Each scene shows the same named points in several views. A view is turned or mirrored, shifted and resized as a whole, has a little noise and may leave points out.

Scene 1
View 1
Z642: [ -4  -8  11 -26  12  13 -10  17   8   1  13  -1  22  -2 -15 -10  10   9
 -18 -18  19]
Z86: [ 15  -3  13  -9 -24  13   2  27  -6  -2 -28  -3  25  -7 -10 -19   7  16
  -7 -33  -3]
Z223: [ -2  -5   9 -21 -24  23  -6  23   6   5 -11   5  19  -2 -11  -1  -3  15
   9 -18   9]
Z50: [  1 -25  18 -13  19  24  -2  19  -3   7   6   2  22  13  -5 -10   7  -4
  18  13   5]
Z182: [-12   7 -10 -42 -68  40 -17  28  12  26  -1  27   3 -20 -19  41 -29  33
  25  -1  22]
Z886: [ 21  -4  16  -1 -11   7  19  31 -26  -9 -28   0  42   1 -12 -35   3   7
 -14  -8 -16]
Z306: [ 11 -16  13  -9 -45  35 -19  21  18  16 -37  -8  -5  -3   6  12  12  17
  45 -44   4]
Z725: [ 32 -16  12  -1 -38  26 -12  25  -4  20 -37  -3   1 -15   2   5  16  15
  22 -35  -5]
Z480: [ 21 -19  13  -9 -12  24 -15  21   1  19 -15  -2   5 -10   0   3  17   8
  15 -24   4]
Z287: [ -6 -33  20 -12  23  32  -5  17   6  10   6   1  17  23   0  -5   8  -9
  39  18   5]
Z612: [-20 -10  19 -18   9  19  16  23   2 -19  -4   0  45  31 -13 -33  -9   1
  13   9   0]
Z384: [ 31 -12   9  -2 -55  30  -8  29  -6  21 -43   3   2 -17   1  11   7  19
  30 -29  -9]
Z438: [ 30   6  16   2 -32  -1   4  27  -9 -14 -50 -17  29 -14  -8 -37  22  21
 -29 -70  -9]
Z842: [  3  -8  12 -23  16  11 -12  16   6   3  12  -2  21  -6 -12 -12  15   7
 -22 -23  19]
Z155: [ 23 -19   2 -14 -33  38 -11  28 -14  38  -7  21   1 -18  -5  30  -5  11
  33  21   0]
View 2
Z287: [-12  24  -3   3 -25   1  -3   3  13 -12 -22  10  -7  -4   7   1 -10  24
   5  16   6]
Z480: [-17   3  -2  16 -10  13   4   2  17 -10  -2   7 -14  28   9  -8   1  -6
   3  -2  -4]
Z223: [-12   5   4  12  -9  16  -1 -15  15  -6   0 -12 -10  17  10  -5  14   1
   4  -7  -2]
Z642: [-19  26  14   9 -20  13   1   0   2   0  -3  -9   0  13   6  -9  18 -12
  13  10 -13]
Z306: [-13 -13 -16  30  13   9   2  -4  37  -6   5   5 -22  31  12 -16  -3   8
   1 -15  12]
Z182: [-20 -11   9  36   1  31   5 -55  20   4 -21 -16 -24  16   1  -2  17   5
  -6 -24  18]
Z725: [-13 -15 -10  19  -1  16   3   0  26 -19   7   9 -22  41  12  -5  -3  -6
  -4 -16  -1]
Z842: [-20  25  14   8 -20  13   3   5   2  -1   0  -5   0  18   6 -10  17 -17
  13  11 -16]
Z886: [  4   3   3 -20 -28  19 -10   2   7 -30  18 -13  -4  27  19  14  12  -5
   0  -6 -22]
Z50: [-13  23   3   0 -28   7  -3   2   7 -14 -15   4  -5   3   7   3  -2  12
   5  14  -3]
Z438: [ -2  -9  -3  -4  -3  17  -5  17  18 -21  44 -16  -3  53  24  -9  21 -29
   7 -16 -28]
Z86: [ -6  -1   1   1 -11  18  -4  -1  14 -17  18 -12  -8  31  16  -2  15 -11
   4  -9 -14]
Z155: [-20 -10   2  20 -20  25   6 -30  15 -19 -29  14 -29  20   0  11 -10   7
 -13 -12   9]
Z612: [  3  26   3 -17 -23   5 -15  -4   9 -12   3 -22   6  -7  16   5  13  22
  10   8  -5]
View 3
Z384: [  5   3  -7  27   7   9  -3   9 -16   0  15 -11 -11  -6 -20  32 -46   1
  -2   5   2]
Z642: [ -2  -4   0 -10  -3   4  -6  10  17 -11   3   0  25   6   2  10  20   5
  -8   2  27]
Z480: [  7   8  -2  13   8   2   3  15   3  -7  10  -8   3   5  -1  22 -17   0
  -5  -5  13]
Z223: [ -3  -3  -6   2  -5  13 -10   4   2  -4   2 -10  10   7 -16  17  -8  11
  -3   6  14]
Z86: [-11  -6  10   4   0  -2 -13   5  -6 -10   8   2   5 -12 -14  22  -7   3
  -3  14   7]
Z155: [ 13   4 -23  13   3  22   3   6  -3  22  19 -11  17  19  -6  43 -36   6
  14 -20  15]
Z725: [  6   6  -1  23   9   2   0  14 -10  -6  14  -8  -9  -6 -12  26 -34  -2
  -6   4   5]
Z842: [  0  -3   3  -8   0   0  -4  14  16 -13   6   3  24   3   5  10  20   2
 -10   3  27]
Z612: [-28   6  17 -22 -11   1 -20 -10  11 -10 -11  -9  18  23  -9  20  18  25
  12  -8  -4]
Z182: [ 13 -17 -43  13 -16  50 -13  -1  -2  23   6 -23  19  17 -34  21 -32  15
  -1   8  30]
Z50: [ -5  14   6 -11   1  -1  -2   4  15  -5   1  -8  21  27   7  25   6  12
  10 -22   7]
Z287: [ -3  23   3  -8   0   2   2   5  19  -7  -4 -17  16  40   8  23   1  16
  10 -31   3]
Z438: [-16 -10  26  11   5 -18 -15  12 -13 -27  10   9 -10 -37 -16  16  -5  -4
 -15  33   3]
Z306: [ 10  12 -10  29   3  13  -1  13  -5 -13   1 -25 -19   9 -21  13 -39   6
 -14   4   4]
View 4
Z223: [ 16  -5  10  -8 -11   8  -2  -1 -22  19   3   9  -5   6  18  23  15  12
   7  -9   6]
Z50: [-11   4   4  18 -14  13   7 -17   7  -5  12   2  -2  17  13  -5  24  25
   5 -19   6]
Z287: [-16  12   4  21 -24  27   8 -14  16  -8  14  -2   5  20  15   2  28  38
  11 -19  12]
Z725: [ 21  17   5  -1 -13 -12  -5  12 -13   6 -24   0   5   2  30  46   9  -3
 -13  -4  40]
Z886: [ 21  -6  11  10  12  -9   9  -2 -28   3   6  10 -20   0   1 -27  15 -16
 -15 -10  37]
Z155: [ 25  16   6  -5 -33 -20  -9 -24   7   2 -10 -17   9  22  26  35 -10  14
  37 -21  24]
Z642: [ -5 -16   5   5   6   0   2 -12 -16  14   7  18 -10  10  21   9  27  17
 -11 -15 -26]
Z384: [ 33  19   7  -9 -19 -12  -8  13 -19  11 -23  -4   5   2  28  50   2  -6
   0  -3  51]
Z182: [ 42  -7  12 -39 -36  -2 -17 -15 -24  40  -2  -2   5  15  28  61 -12  21
  57 -12  -6]
Z86: [ 21  -5   9  -2   5  -5   1   8 -31  15  -5  13 -12  -2  16  12  17  -8
 -17  -5  23]
Z438: [ 25  -8   9   0  27 -16   3  29 -50  16 -17  24 -19 -17  17  13  25 -30
 -54   6  35]
Z842: [ -8 -16   3   8  10  -5   2 -10 -15  10   3  17 -10   9  23  10  27  14
 -18 -15 -26]
Z612: [  2 -10  12   9  -8  38  13  -5 -18  10  32  14 -14   8  -3 -28  33  23
   8 -11  12]
View 5
Z642: [  0  -7   0   1  -9   9  -5  -4  -3  -1 -14 -13 -11 -13  12   3   2  -4
  -3  -6   5]
Z886: [  7 -14  -5   1  -7   4   4   5   2 -10  -9   4  10 -37  -3   4   3   4
  -8  -3 -14]
Z155: [ -1 -10   3  24 -14  -4   3   4  17   2   4  -2  10   6  -7 -15 -17   0
 -11  14   9]
Z612: [  7 -11  -1  -4  -5   7  -4   6  -9  11 -17   1   3 -28  -9   4  11 -19
 -16  -7   6]
Z306: [-16   1  -3   8  -4 -19 -14   3  14  -3   7  -3  11   3 -14  -1   2   1
  16   4   7]
Z384: [-11  -4  -3  15  -9 -14  -2   4  17 -13   9   0  17  -4 -13  -4  -9  11
  11  10  -2]
Z50: [  7 -14   2   6  -5   1  -8   2   8  14 -10  -4  -4 -12   3  -6   7 -11
 -17  -4   4]
Z287: [  5 -13   2   7  -4  -4 -13   3  10  22  -9  -3  -2  -7  -2  -8  10 -16
 -19  -4   9]
Z480: [-5 -7 -1 10 -6 -7 -8  0 14 -2  0 -6  1 -5  2 -4  0  4  3  1  0]
Z438: [ -7  -5  -9  -5  -4  -4  -3   1   3 -28  -3  -1   7 -35   0  14   7  18
  20  -6 -20]
Z223: [ -5  -4  -1   5 -10   1  -3   1  -2  -3  -6  -6   4 -10  -6   1  -2  -4
   1   2   8]
Z725: [ -9  -5  -3  11  -6 -14  -7   3  17 -10   6  -1  11  -7  -6  -2  -2  10
  10   5  -5]
Z182: [-14   4   3  18 -19   6   6   2  -7  -8   0  -9  11  13 -17  -6 -24  -7
   4  17  29]
Z842: [  0  -7   0   1  -8   9  -6  -5   0  -3 -12 -13 -12 -14  15   3   3  -1
  -1  -7   2]

In a view up to two points have been moved. Name them for each view, in the order of its rows, or write none.
view 1 => none
view 2 => Z480, Z182
view 3 => Z438
view 4 => none
view 5 => Z384
